A landscape with many peaks, sampled at points; each row gives a point and its height.
A climber steps from a point to the highest of its 2 nearest points, and stops where none of them is higher. Distance is the straight distance between rows; heights are no part of it.
j526: [  9   5 -12 -29 -49 -14   7  24   9  21  32  32  -9  29   6 -29 -13  28
 -30   2  17  22]  height 394
j126: [-31  52  56  14  30 -11  13   2  23   5 -19 -41   8 -16  17  41 -18 -20
  35 -15   9   4]  height 395
j928: [ -2  22  32  32  -3  13  21  30  -2  23  49  38 -31  21 -19 -29   3  -3
   2   6  27   4]  height 657
j857: [ -2  28 -10 -19  25  -7 -17  21  -7  30   1  21 -47  23   2   8  -1 -24
 -28   6 -32   0]  height 147
j193: [ -3  28   5   9  24   3  -5   2  -1  -8   5   1 -14  -9  37  25   7 -39
 -29  -4 -20 -14]  height 144
j505: [ -1 -28 -33 -22 -17  -6  -8 -15  19   5 -18 -17  63 -34 -37 -30  -8  40
  21  14  18   8]  height 434
j499: [ 39  11 -67 -44 -45 -32 -22   1 -22  10 -38   7  -6 -17  30 -18  -1  26
 -37  16 -34  24]  height 305
j541: [ 14   2 -24  -2 -38  18   2  -1   9   5   3   7  15 -19  24 -38   2  29
 -28  25  -5  -6]  height 263
j93: [-10  19 -22  -1 -17  22  -4  16  17  14  24  16   6 -17   0 -42   3  26
 -14  20  -6  12]  height 241
j81: [ 15  28  47  52   5   8  38  21 -15  -4  41  14 -18   0 -17  -7   9 -19
   7  -5  21 -25]  height 726
j617: [-35  40  49   5  46 -13   6  12  21   9  -2  -7 -10  -3  11  50 -14 -34
  35 -26  14  23]  height 431
j792: [ 12 -24 -16 -12 -20  12  14  -9  14 -82  21 -25  45  -7 -26  20  16  39
  35  -3  19 -10]  height 72
j837: [-29 -43  16  -8  21 -22   2 -22   0  68 -11  11  -6  29 -15 -29 -11 -24
  15  -9  41  13]  height 448
j144: [  2   6 -15 -27  32 -17 -29  15  -9  56 -26  23 -58  38 -13   3  -4 -22
 -23  13 -34   8]  height 174
j754: [  3   1  36  22 -30  10  25   6 -10  11  49  25  -8  21 -22 -45  11  13
   4  -1  41  -7]  height 603
j308: [ -3 -20 -29 -21 -49 -10  17   4   1  37  25   5  -6  32  22 -41 -13  19
 -37  -9  19  25]  height 364
j119: [ 12  18   7  23  -5  25 -12 -13  14 -48 -11   0   5 -27  64  41 -17  -6
 -29   6 -29   8]  height 319
j9: [  5   3 -18 -11  23   1 -24 -16  -7  11 -21  -9   5 -13   8  -4   9 -25
 -32  18 -13 -22]  height 232
j778: [  0   3  -9  21  13  17   5  10   0  29  -2   0  -9 -17  -1 -41  12 -10
  -8  25  -7 -21]  height 180
j977: [ 14   8  31  55  16  29  -7  -9  16 -64 -18 -18   7 -28  45  51 -13 -16
 -11  14 -25 -14]  height 337
j254: [ 10  32  -4  -9  12  -3  -7   8 -15   6  -8   8 -37   5  24  18  10 -27
 -34   2 -46 -22]  height 132
j737: [ 31  17  13  25 -23  16  24  21 -16   9  14   8 -18   3 -11 -36  13  11
 -16  32 -16 -41]  height 133
j379: [-20 -20 -14 -27 -47  -7   1 -25  -5  -8  25   9   9  17  32 -30  11  20
  -9 -26  37  29]  height 754
j997: [-27  43  22  18  -4  21  21  12  22 -10  30   0 -10 -15  48  21 -10  -7
   0 -19 -14  23]  height 245
j704: [ -7  -8  57  17   8 -15  12 -17 -27  -5  22  11 -11  27 -14   2  24 -38
  16 -29  50 -26]  height 477
j802: [ 10  11 -18 -36  21 -15 -43  17   8  42 -30  25 -11  12 -44  -9 -11  12
  -3  24 -21   3]  height 222
j680: [-26 -25 -33 -36 -43 -16 -19 -17   7  15  18  17  16  19   4 -35  -3  29
   1 -26  42  49]  height 687
j104: [ -1 -20  13  84  25  38   6  -3  -6 -34 -10 -10 -16 -20  28 -19  33 -27
   7   8  19 -18]  height 276
j563: [ -4 -38   0  31  20  17  34  -7 -15 -28  17 -36   4   6 -48 -27  29   5
  50   5  36 -28]  height 589
j864: [ -3 -20  43   6  34 -16  -5 -12 -17   7   7   1  -2  24 -37   1  22 -37
  15  -9  53 -33]  height 496
j543: [  5 -32 -12  32   8  46 -34 -31  15 -70 -12 -19  16 -34  25  10   6  16
   0  20  -1  11]  height 289
j83: [ 28  21  37 -24  32 -22 -19  21  -8  23 -16  53 -39  49 -33  40  -3  -9
  -4  12 -18 -13]  height 437
j531: [ 17 -32  -6  15 -49  20  18 -21   9  14 -20  -5  27 -23  35 -54 -10  29
 -15  26   5  -7]  height 281
j947: [ 25  23  19  28 -14   9  69  10  22 -53  14 -44  29  -4 -17  47 -26  27
  37  13 -10 -26]  height 653
j125: [-33 -28  14 -18  22 -18 -19 -25  -4  30   4   9  -5  26 -13 -17  14 -29
   9 -16  44   4]  height 454
j799: [  5  -2  32  22 -11  -7  14 -22 -16 -11  15   7  -1  17  27   4  16 -35
 -24 -17  22 -35]  height 441
j87: [-15 -48  10  42  21  20  20 -10 -42 -35  -5 -31  -9   2 -22 -34  42   2
  67  -5  38 -30]  height 609
j518: [ 23  20 -41 -32 -42 -14  -1  16  -9  -9   7  11 -16   7  43   7  -8  15
 -49  -4 -30  24]  height 429
j561: [  4  16 -22   3   1  21 -12  33  14  26   6  11  -1 -20 -40 -39   2  28
   3  36 -25  -8]  height 215
j509: [  5  42 -32 -21 -24   4 -11   3   9 -27  11  15  14 -26  38  23 -15  18
 -29  -3 -25  28]  height 365
j240: [ -3 -33  32  40  14  -7  28 -24 -24  34 -11 -13  -1   0 -10 -39  17 -37
   9   1  43 -40]  height 136
j810: [ 18  18 -67 -41 -34 -22 -29   3  -7  10 -18  10  19 -21   9 -17 -11  29
 -32  15 -14  31]  height 321
j425: [-25   4 -56 -27  22 -11 -36   2  -7  29  20  -4 -16  23   2  34 -22 -21
 -38 -23  -8  57]  height 270
j337: [ -4   9 -20   7   5  13 -12 -19  -2 -12   5  -3 -10  -4  56  20   0 -31
 -49  -7 -17   1]  height 157
j307: [ 24 -32  19  50  19  -3  31 -19 -24  14 -17 -30   7  -3 -20 -31  17 -29
   2  18  27 -58]  height 142
j596: [-26  -1 -20 -35 -30 -21 -12   6  10  -4  42  17   3  39  12  35 -29  18
  -5 -50  25  76]  height 760
j560: [-16   5 -43 -29  -7  -8 -26   5  17  40  10  23  -1  17 -11 -18 -26  14
 -24   2   4  44]  height 211
j649: [ -3  14  50  18  15  -1  26   8   6 -29  22 -14  14  -4 -27  37   3  -9
  36 -16  19 -19]  height 138
j465: [-31  16   4 -33 -19 -12 -15  -1  21  -6  34  30   6  17   6  25 -17  10
   8 -40  20  55]  height 655
j635: [-33   7  74   4  26 -12  13   3 -22 -30   6  -6  -4  14 -22  33  11 -11
  81 -41  35   0]  height 41
j375: [ 19  18  34 -16  31 -23 -11  16 -11  15  -2  25 -23  26 -28  27   2 -34
 -16  11  -2 -27]  height 487
j29: [ 41  19  33 -21  12 -24  15  23  -7 -26  -5  -8   9  16 -57  54  -6  -4
   9  13 -16 -50]  height 159
j205: [  0  35  29 -34   7 -32   3  21   7  28  -1  24 -24  48   7  61 -40 -11
 -14 -18 -20  22]  height 323
j607: [-34 -59  11  17  -4   7  16 -48  -9  29 -30 -16  11 -28  44 -41   1 -11
  32 -14   5   5]  height 265
j281: [  2 -35 -25 -44 -15 -40 -24  -1  11  30   9  34   9  69  -5  12 -27  17
 -19 -28  50  59]  height 595
j35: [  8 -10 -20   4 -12  12 -24 -43  -2 -38  -8  -1   7  -7  68  22  -5 -17
 -46  -5   0  15]  height 169
j816: [ 19   7 -69 -38 -33 -20 -14  13 -27  22  -7 -11 -28  18  29   4  -9  15
 -53  -2 -45  40]  height 400
j420: [ 28  45   7 -34 -40 -12  -5  38  -2   3   1  36 -42  11  -3   6   7  29
 -13   2 -51   7]  height 424
j507: [ -6   5  36  71  15  14  31  15 -34 -13  23   8 -35  -2  -9 -31  37 -31
  32 -25  50  -9]  height 676
j852: [ -1 -19   6  -7 -66   4  14 -22  -9 -32  29  16  11  11  51 -28  19  27
  -5 -24  38  10]  height 692
j417: [ 21  25  59   2  19 -19  25  19   0  -9   7  -2   6  13 -40  52 -13 -18
  18  -2  12 -33]  height 148
j610: [-39  -6 -25 -19   5  -5 -16 -18 -10   1  32 -11 -13  20  31  23   4 -27
 -20 -43  14  40]  height 209
j679: [-15 -52   0 -14  31 -15   5  -9  20  32 -23 -19  36 -11 -72 -14  -9   5
  53   6  26  -7]  height 425
j364: [-38  -2  22   0  19  13 -11   6   0 -31  27  10   1  -5 -22  -1  29   7
  56 -26  28  11]  height 103
j60: [ 26  12  -2 -32   3 -16 -23  23   0   9 -12  19   2   9 -53  -1   1  16
  -8  24 -12 -20]  height 196
j912: [-15  -9  11  49  10  24   9 -13  -8 -13   9  -2 -20  -4  39 -25  31 -34
  -3  -4  18 -11]  height 290
j31: [-16   3  13  27  26   2   5  -1  -8  13  14   5 -30   9  18  -7  21 -54
 -12 -12  25 -12]  height 272
j729: [ 14  28   6 -31 -40 -14   0  39  18  12  27  53 -12  31 -11  -4 -21  36
 -16   2   2  25]  height 440
j783: [-12  25   2 -25  17 -19  -1  17   2  19  21   8 -28  37  20  49 -27 -27
 -31 -24 -16  27]  height 291
j58: [-27 -10  48 -16  12  -9  -1  -9 -19 -47  10 -12  16  10 -26  37  23  -4
  64 -33  31 -12]  height 49
j627: [-27  70  45   5  13  -9  16  14  27  31 -13 -29  -6   0  28  34 -35 -12
  14  -4  -9  21]  height 363
j26: [-22   7   1 -21 -21  10 -17 -25   2 -51  18   6  29 -22  21  14  18  22
  17 -30  15  23]  height 380
j148: [ -5 -47  -1  62  35  28  41   5  10  27 -40 -30   8 -62   4 -31  -2 -18
  35  23  -8 -13]  height 223
j237: [ -3  11 -43 -31 -14 -16 -44  20  27  20  17  54   5  34 -18   3 -32  33
 -15 -11  12  58]  height 177
j191: [ -8  28  34  50 -14  19  21  -9  15 -25   0  -7 -10  -8  84  34 -23 -17
 -18 -14 -23   4]  height 207
j342: [ -6 -27 -17 -20  36 -13 -18  -8  16  32 -32 -23  40 -26 -59  -8 -11   2
  19  15   6 -11]  height 450
j613: [ 18  26 -18 -15   3  13  -7  22  17 -40   9  -8  24 -26 -25  26   0  26
  -1  18 -26 -11]  height 516
j431: [-33 -23 -29 -28 -28   5 -29 -26   0  -6   3   1  34 -16 -15 -45  14  43
  37 -15  28  31]  height 561
j135: [-11 -40  16 -27  13 -30   7 -19  12  82 -27  19  15  12 -26 -21 -33 -13
  11   2  18   6]  height 482
j512: [-33 -25   8 -14   0  10 -19  -6 -14 -38  20  -1  17   0 -34 -19  31  27
  60 -21  28   1]  height 90
j359: [ 27  13 -15 -44 -20 -21 -32  11  -6  32 -24  29 -65  33 -18  -4  16  25
 -15  -2 -55  26]  height 287
j532: [-11 -64  -7  41   9  48 -33 -37   2 -61 -32 -31   9 -29  18 -13   9  19
  30  19   8  10]  height 278
j511: [ 24  36   5 -33 -18 -12 -20  32   6  19  -2  47 -62  31 -18  12   4  28
  -6  -1 -56  34]  height 356
j953: [ 30  14  24  18 -16  10  40   3  24 -64  -5 -41  38 -15   9  55 -19  23
  17   7 -16 -23]  height 631
j33: [  5 -27  -5  14  37  -1  21  13   7   6  10 -23   9  13 -83 -10   8  -1
  33  23  35 -24]  height 442
j45: [ 22   2 -42 -10   1  18   0  24  20 -28   5 -15  27 -20 -52  -6   4  40
   5  34 -22 -18]  height 486
j845: [  3  26  33   6 -13  13  17 -15  27 -52 -18 -47  50 -34  26  50 -19  26
  29  -1  -5   2]  height 602
j341: [ 12 -22  31  10  -3   5  20 -24  -3 -72   8 -29  33  -3  -3  39  18   6
  26 -16  18 -33]  height 62
j916: [  6  37  53  22 -11  -2  35  17  -1   3  33  17 -13  13   9  14  -7 -15
  -3 -13   6 -16]  height 677
j732: [ -2 -44   0   9 -45   4  34 -36   4  35 -19  -6  26 -19  45 -49 -17  11
  -4  -1   8   2]  height 298
j572: [-30  30  39  -3  49 -18  -4  21  24  23  11  25 -25  26   5  54 -23 -40
  13 -25  12  36]  height 488
j987: [ 28  15   3 -16 -15  -4  -7  25  -9  33 -17  15 -33   7 -38 -35  14  24
  -4  30 -38 -22]  height 165
j406: [ 26 -33  12  13  16 -11  12 -25 -19  18 -38 -32  22  -7 -12 -12   8 -27
 -15  24   8 -64]  height 150
j14: [-25 -59   6   0 -23  -2  35 -49  -2  41 -24  -2  26 -34  46 -28 -23  -8
  18 -20  -5  10]  height 279
j550: [-21   7  25  30 -16   7  20 -21   2 -26  12 -11 -11  13  83  32  -8 -28
 -16 -38  -7   8]  height 226
j514: [-26  -5  22 -26  19 -15 -22 -14   4   5  20  26  -1  30 -15  14   4 -17
   3 -24  37  17]  height 489
j934: [ 36  -5  29  94  14  17  41   3 -30 -32  16 -10  -9  -1  -6  -8  18 -19
  -2   5  15 -47]  height 791
j79: [-32  14  39  10  40 -10   4  11   6  12  22  24 -33  27   5  26   5 -50
  12 -30  32  21]  height 554
j392: [ 35  -6  -1  36 -12  18  37  15 -17  20  -6 -15   0  -8 -37 -48   2  19
   2  42 -12 -47]  height 122
j972: [  1 -21 -10   2  25   6 -16 -26  -1  -7 -18 -24  27 -21  -1  -6  17 -18
 -13  12  12 -31]  height 221
j262: [-15  65  45 -17 -13 -20  15  23  27  34  -6  -1  -6  21  13  40 -48  14
  10  -2 -17  29]  height 325
j387: [-36 -34   2  41   7  24  -2 -29 -18  -1  -7  -8 -20  -5  50 -41  29 -22
  16 -14  23   1]  height 306
j74: [-22 -18 -29 -11  -5  11 -33 -57 -14 -36  -3  -6  14  -9  53  14  10 -11
 -16 -25  12  32]  height 183
j190: [-27  16  -8 -20  -4   3 -28   0  20  -3  31  25  12   1 -11  -1   0  10
   1 -17  19  31]  height 568
j516: [-27  -4 -65 -26 -15 -10 -27 -23   8  38   0   1  19 -10   4 -20 -19   8
 -17 -10   8  55]  height 236
j165: [ -7 -70   8  70  28  31  18 -22   7   0 -58 -36   6 -49  23 -27  -2 -17
  35  22   3  -7]  height 238
j614: [  3 -15 -24  -6 -37  -5  22  -3  -7  50   2  -6 -13  18  33 -43 -11   5
 -43   9  -9   1]  height 338
j685: [  2  43 -19 -24 -27   1  -1  23   7  -4  24  21 -15  -1  31  18 -17   9
 -34  -7 -37  27]  height 396
j506: [  9  30  33  52  26  25  23  14  13 -43 -10 -25   4 -34  29  42  -4 -17
   8   9 -25 -22]  height 353
j965: [  7  -5  29   5 -57   3  23 -10  -9 -14  42  21   7  18  11 -33  17  18
  -5 -17  41  -8]  height 638
j277: [ 29  19   3  28 -26  15   1   3 -19 -12 -10  10 -34   6  50  -6   7  -8
 -43  18 -51 -30]  height 126
j174: [ 14  22  21 -28  32 -24 -15  25   5  25 -13  59 -37  61  -7  54 -25  -2
  -8  -2 -27  19]  height 376
j593: [-10 -19  27  64  20  17  30   6 -42 -34  15 -12 -23  -4 -22 -27  43 -11
  58 -21  46 -18]  height 636
j369: [-34  -1 -14  -9  17   3 -20 -35  -7 -22  12 -10  -5  -2  48  25  10 -36
 -16 -34   8  25]  height 197
j127: [-39 -10 -67 -24   9  -6 -32 -15  -3  40  13 -12  -3  14   4   2 -19  -9
 -26 -19   4  65]  height 254
j790: [  0 -22   5  -5  12   1 -19 -45 -11 -36 -10 -14  25 -11  16  15  24 -21
  -8  -9  21 -27]  height 212
j832: [ 45  32 -20 -35 -34 -12 -13  30   0 -31  -8  11   7 -19 -10   1   9  40
 -14  17 -31  -8]  height 506
j461: [-26 -28   1  23  41  -9   6 -17 -10  43 -30 -17 -11 -12  16 -27  18 -58
   3  -5  26 -17]  height 242
j918: [ 24  16  53  75   3   2  42   3 -28 -25  27  -1  -7   1   0   9  12 -28
   5 -15  16 -41]  height 763
j548: [ 36  -1 -21  13 -24  21 -20 -11 -11 -16 -37   1 -19 -13  53 -11  -1   7
 -49  33 -50 -16]  height 115
j339: [ 16  39   6 -11 -14   7   2   5  24 -53  -7 -16  45 -45  20  48 -21  31
   6   5 -23   8]  height 569
j765: [-22 -33  -6  18  35  28 -21 -29  -8 -46 -15 -24   6 -26  12  -5  37  -8
  30  -2  17 -10]  height 260
j88: [  4  41 -27 -28   6   5 -39  27   9   7  -4  24 -15 -14 -20  -1   0  14
 -15  17 -44   7]  height 208
j757: [-16 -23   1  27  18  -5   9 -25 -14  30  -6 -12 -17  16  39 -20  16 -56
 -29 -10  20 -22]  height 257
j969: [ 44  24  16  -2 -24  -5  52  28   6 -48  13 -25  21   0 -36  43 -15  27
  18  20 -22 -38]  height 626
j114: [ 46  17 -14 -23 -24   0   3  39   1 -26  -5   0  -3  -4 -53  -1  16  47
   2  33 -37 -27]  height 549
j699: [  9  -6 -13 -24 -28   0 -14 -14  12 -49  12   0  47 -20  -1   6  14  27
   2  -9  25   7]  height 407
j805: [  5  31 -62 -35 -13  -7 -31  12 -15  12   1  11 -29   0  12  13 -11   5
 -39   1 -52  38]  height 373
j850: [  2  -9 -17 -30  18 -20 -24   7  13  61 -42  13  13 -11 -48 -21 -31   9
   5  24 -21  -2]  height 250
j508: [ -7  34 -58 -35   7  -9 -47  21   0  23  -1  24 -31  15 -14  21 -22   7
 -27  -2 -46  51]  height 339
j294: [  1 -43 -13 -40 -21 -40  -6 -12   7  52  -5  25   8  54  -8 -17 -27  10
 -15 -10  48  30]  height 552
j873: [-17 -11  28 -10  -1   8  -4 -22 -12 -60  11 -14  26  -6   5  23  26   4
  38 -27  22 -13]  height 56
j178: [ -4  52  48  -5 -30 -19  35  23  14  21  12   3 -10  21  31  30 -39   1
  -4 -17 -11  14]  height 295
j932: [ 19  -3  -3  21  -1  38 -25 -15  14 -70  -8  -7  23 -35  33  31  -5  16
 -17  19 -16   4]  height 301
j105: [-27 -19   3   8  41  21 -32 -32 -13 -65 -14 -17  10 -28  29  27  33 -17
  36 -20   7   3]  height 248
j213: [ 10   1  30  -6  17  -3   5  17  13 -18  29  15  18  17 -67  22   1  11
  20   5  29 -15]  height 493
j962: [ 47  27   8 -11 -20  -2  32  47   4 -36  15  -6   0   3 -56  26  -6  40
  19  25 -34 -33]  height 594
j263: [ 16  30 -17  -8   0  17 -18  20  -2  -4  -6   7 -14 -21   2 -10  13  12
 -22  23 -48 -18]  height 230
j594: [ 22   1 -17 -44 -16 -25 -29   1  -2  52 -47  17 -47  12 -32 -23  12  22
  -3  13 -52  16]  height 239
j419: [ -1 -16  41  29  -8 -15  21 -29 -34   6  16   4  -6  32   5 -23  26 -36
  -7 -20  47 -36]  height 460
j769: [ -7  42  31   1 -26   0  23   7  15 -11  18   2   8  -8  39  29 -18   1
  -6 -16 -11   8]  height 268
j67: [  0 -22  -5  44  40  17  35  14  -2  41 -44 -26  -2 -47   0 -32   3 -28
  15  34 -16 -28]  height 210
j8: [-33 -39 -26 -23 -16   3 -23 -42  -6  -1 -26 -16  47 -34 -10 -37   8  37
  46 -11  17  22]  height 527
j41: [  3 -31  -8 -42   1 -43 -15 -14  10  66 -30  26  18  36 -23 -13 -35   3
  -9   6  25  15]  height 518
j675: [-18  26  33   0  10  -7   9  12   9  15  32  24 -20  23   7  20  -8 -32
  -6 -15   9   7]  height 616
j462: [-27  18  29   8  -7 -10  28  -4   3   3  26 -15 -12  23  58  41 -18 -32
 -14 -46  -3  17]  height 246
j782: [ 19   5 -13 -41 -20 -21 -23  11  17 -31  10  13  44  -6 -36  11   0  26
  -4  -2  26   3]  height 432
j283: [ -9   4 -52 -30  18 -14 -37  22  -2  41   5  18 -28  45 -12  27 -31  -1
 -36  -5 -23  55]  height 299
j924: [ 12   2  -9  -7  -8   0   2  24   1  51 -27   4 -13 -18 -43 -47  -4  26
  12  38 -46 -15]  height 189
j995: [ 16   7 -40 -45 -26 -30 -28  13   7  45 -33  25   1  -3 -25 -30 -22  35
 -10  18 -27  21]  height 52
j961: [ 24   8 -14  -4   0  12 -13  -1  -5 -10 -14  -5   8 -17   6 -10  13   4
 -26  28 -20 -32]  height 244
j55: [ 31  40 -18 -49 -12 -28 -51  29  16   2 -20  54 -10  19 -32  32 -23  34
  -4  -5 -32  36]  height 102
j306: [-13 -39  -4 -10  13  -8   8 -26  15  33 -27 -23  44 -37 -24 -25 -10   0
  22   9   7 -13]  height 475
j762: [-14 -26  -1 -19 -20  16   1  -6  -1 -71  28 -14  34  -2 -34   1  23  49
  61 -14  23   0]  height 80
j766: [ -7   7  40 -16  11 -13 -10   7  18  -8  24  32  12  23 -35  25  -4   0
  21 -14  35  11]  height 534
j500: [ 24  -1  16  74  20  15  33  13 -25   3   4  -6 -17  -6  -8 -34  21 -23
  -9  22  10 -47]  height 761
j185: [ 15  24 -56 -23 -21   5 -34 -12  -1 -23  -4  11  23 -33  27   6  -4  16
 -34  14 -16  29]  height 342
j759: [-27   8   5   6  32  18 -14   3  10 -33  19  -2  10 -25 -10  10  28  -6
  29 -16  16   4]  height 116
j282: [-13  49  51  42  27   2  27   8  12  -9 -13 -33   4 -28  32  43  -9 -32
  23  -8  -5 -14]  height 372
j318: [-26 -23 -23 -43 -14 -26 -33  -8   8   4  25  34   7  56  -4  22 -21  16
   4 -50  43  71]  height 662
j978: [ 28   3 -37 -32 -26 -15 -17 -11 -12  21 -43   2   4 -14  19 -19  -2   8
 -34  24 -31 -10]  height 288
j403: [-25 -28 -56  -7  -1   1   0  10 -11  61  15 -34 -18  22  16 -14 -26  -2
 -43 -14 -14  49]  height 258
j187: [ 41  24  19  -1 -16   2  11  30 -17  -2   5  13 -22   8 -35 -11  17  14
  -8  25 -28 -38]  height 145
j147: [ 48  -3   1 -18   6 -19  21  19 -10 -29  -1 -19   8  21 -66  29   5   1
  -2  25  -6 -59]  height 168
j815: [ -9 -20 -52 -16 -10  -2  -7  25 -18  36  31 -26 -17  36  19  12 -20   3
 -56 -24 -14  48]  height 240
j954: [ 11  -6 -31 -33  -4 -21 -12  -9  -3  42 -45  -3  21 -25 -15 -24 -18   8
 -14  22 -25  -9]  height 271
j217: [ -6   4  11   7  30  14   4  13  13 -42  28 -16  17 -14 -37  24  18   0
  29  -3  13 -13]  height 127
j332: [ -9 -34 -18  12 -45   6  26 -26   0  35   2  -9   1   8  51 -46 -11   4
 -30   1   9  10]  height 318
j603: [ 31  30 -11 -43 -36 -21 -13  26  -3  -6  -2  28  -8   5  -1   3  -2  25
 -24   6 -24   5]  height 471
j671: [ 26   0  13   9  30  -3  13  30   0  -6  22  -1  -2  20 -78  11   1   1
  19  27  13 -34]  height 466
j591: [ 42 -33  -3  -4 -13 -13  14 -16 -13  14 -50 -29  23 -11  -8 -20  -1   1
 -17  35 -14 -56]  height 158
j121: [ 20  47  26  28 -20   9  21  18  -9  -9   5  11 -29   3  45  16  -3 -13
 -25   0 -47 -29]  height 139
j750: [ 53 -22 -11  -1  -4  -7  23   5 -18  -5 -34 -35   7   3 -40 -13   9  13
  -5  46 -24 -65]  height 167
j441: [ 19   4  47  36 -14   0  23 -20  -7 -40   5  -5  16   0  30  29   6 -23
  -6 -13  10 -39]  height 420
j598: [ 33  -5  -8 -17  12  -7   0  13  -7  -2 -15 -20   9   3 -53  -2   7   5
  -7  35 -10 -49]  height 179
j581: [-37 -29 -44  -5   6  -1  16  -9   4  75  -2 -21  -7  -7  30 -27 -30 -16
 -20  -9 -20  37]  height 280
j169: [-20  27   2  15  23  27  -7  11  19 -28  22   1   8 -37  16  12  12  -7
   9  -4  -6   3]  height 104
j440: [ 13   0  36  -3  33 -18  -2   4 -13   5   7  10  -3  20 -40  14   7 -36
  -8   9  28 -37]  height 517
j218: [ 27 -12 -14  37  12  27  22  13  -5 -11  -1 -27   2 -11 -28 -22  11   9
   0  41 -14 -45]  height 113
j361: [-18 -46  10  39  37   5  16 -28  -8  29 -44 -31   4 -35  15 -25  18 -48
  23   4  23 -24]  height 237
j791: [  4  -3  21  86  28  10  37  12 -32   2   1  -4 -28  -8  -6 -37  33 -40
   7  -7  44 -29]  height 721
j580: [ -9  39  27  54   2  28  21  12  16 -24  16   1 -17 -24  59  18  -5 -16
  -5  -4 -21   3]  height 224
j471: [ 10  26 -29 -31   6 -16 -50  25  23  20  -5  68  -4  41 -24  25 -33  30
  -7  -3 -11  45]  height 140
j245: [-22 -15 -23 -10  -6  -1   4   5  -7  22  40  -8 -21  38  29   7  -8 -16
 -41 -32   6  34]  height 225
j162: [-48 -25 -17 -28 -23  -1 -28 -20   8  20  10  16   9  10 -13 -47   7  34
  36 -23  30  39]  height 615
j631: [-22 -42 -10  -9  -3   5  -8 -43  -1  11 -22 -21  39 -28   4 -35   9   9
  23  -4  17   2]  height 501
j443: [ 27  25 -41 -52 -26 -34 -54  21   1  15 -30  36 -17   4 -29  -2  -5  35
 -14   8 -31  28]  height 71
j155: [  3  22   4 -19 -11  -2 -14  26  18  10  26  39   2  10 -29  -6  -7  20
  -7   7   7  11]  height 500
j304: [ 20 -35  -6  15  -9  16  38 -24   7 -89  18 -36  26   7 -17  30  13  23
  34   6  15 -26]  height 67
j640: [-18 -71  16  39  20  14  16 -45  -7   8 -51 -28  18 -40  29 -28   4 -16
  42   1   6 -17]  height 249
j515: [-41 -27 -29   3   5   6  -1 -25   3  46   5 -17 -11   2  32 -36  -1 -18
  -7 -12  11  30]  height 304
j504: [-22  15   3  25   0  43 -14 -15  18 -53  18   3   8 -37  48  14   9   7
  11  -9  -9  26]  height 89
j115: [ 19  51  27  18   2  10  13  32 -10  -5   9  13 -29  -7   6  11   7 -10
  -8  11 -43 -26]  height 151
j577: [-10  23 -43 -17  23   8 -34  13   3  37 -24   6 -17 -27 -19 -25  -3   5
 -11  29 -48   6]  height 182
j270: [-47 -22 -10   6   3  13  -8 -25  -9  10  15  -5 -20   8  34 -35  23 -13
  12 -22  22  21]  height 326
j653: [  4  24   9  27  16  18   6  25  -2  -2  18   9 -15 -11  -1 -11  14 -17
 -12  16  -6 -26]  height 166
j553: [-37  -4   0  -5 -15  20 -11 -20  -4 -25  27  10   2  -4  32 -13  25   8
  14 -29  17  21]  height 352
j960: [-24 -68 -10  25  25  33 -18 -36 -19 -52 -38 -37  10 -19  11 -21  23  11
  53  12  12  -8]  height 269
j276: [ -8 -12 -15  13  21  11   9  -1   4  47 -33 -15   5 -42   6 -38  -8 -13
  -3  31 -26 -15]  height 195
j487: [ -5 -44 -13  17  43  -5  32   9  17  27 -14 -35  16 -11 -79 -17  -2  -6
  54  26  20 -20]  height 421
j66: [-36  15  11  -2  20  -6  14  12   4  12  33  -7 -31  27  35  41 -15 -39
 -16 -44   1  34]  height 266
j47: [ 19  -9 -30 -21 -13   1 -11   6  19 -16   1  -9  43 -19 -42 -17   3  32
   0  20  13 -12]  height 459
j52: [ 27 -38 -24  35  12  24  43  -2   6  -1 -21 -45  15 -18 -27 -25  -8  13
  17  51 -17 -43]  height 105
j77: [ 10   3 -10 -28  17 -18 -22   4 -11  61 -45   7 -43   7 -24 -23   5  -7
 -11  19 -48  -8]  height 206
j376: [ 28  24 -12 -10   6  10  -1  10  18 -64 -10 -26  36 -35  -5  56 -10  24
   0  13 -36 -16]  height 543

Where does a climber stop that starts at each point below?
j987 => j596
j191 => j440
j337 => j270
j443 => j518
j553 => j947
j932 => j934
j995 => j518
j254 => j947
j580 => j934
j679 => j379

For each start below, name every point that the climber comes to, in order.
j105 => j765 j960 j532 j543 j932 j119 j977 j506 j282 j126 j617 j572 j79 j675 j916 j81 j918 j934
j60 => j802 j850 j954 j978 j499 j810 j185 j509 j685 j518
j187 => j987 j924 j561 j93 j541 j531 j732 j332 j614 j308 j526 j729 j155 j190 j465 j596
j193 => j337 j35 j74 j369 j610 j245 j815 j403 j581 j515 j270
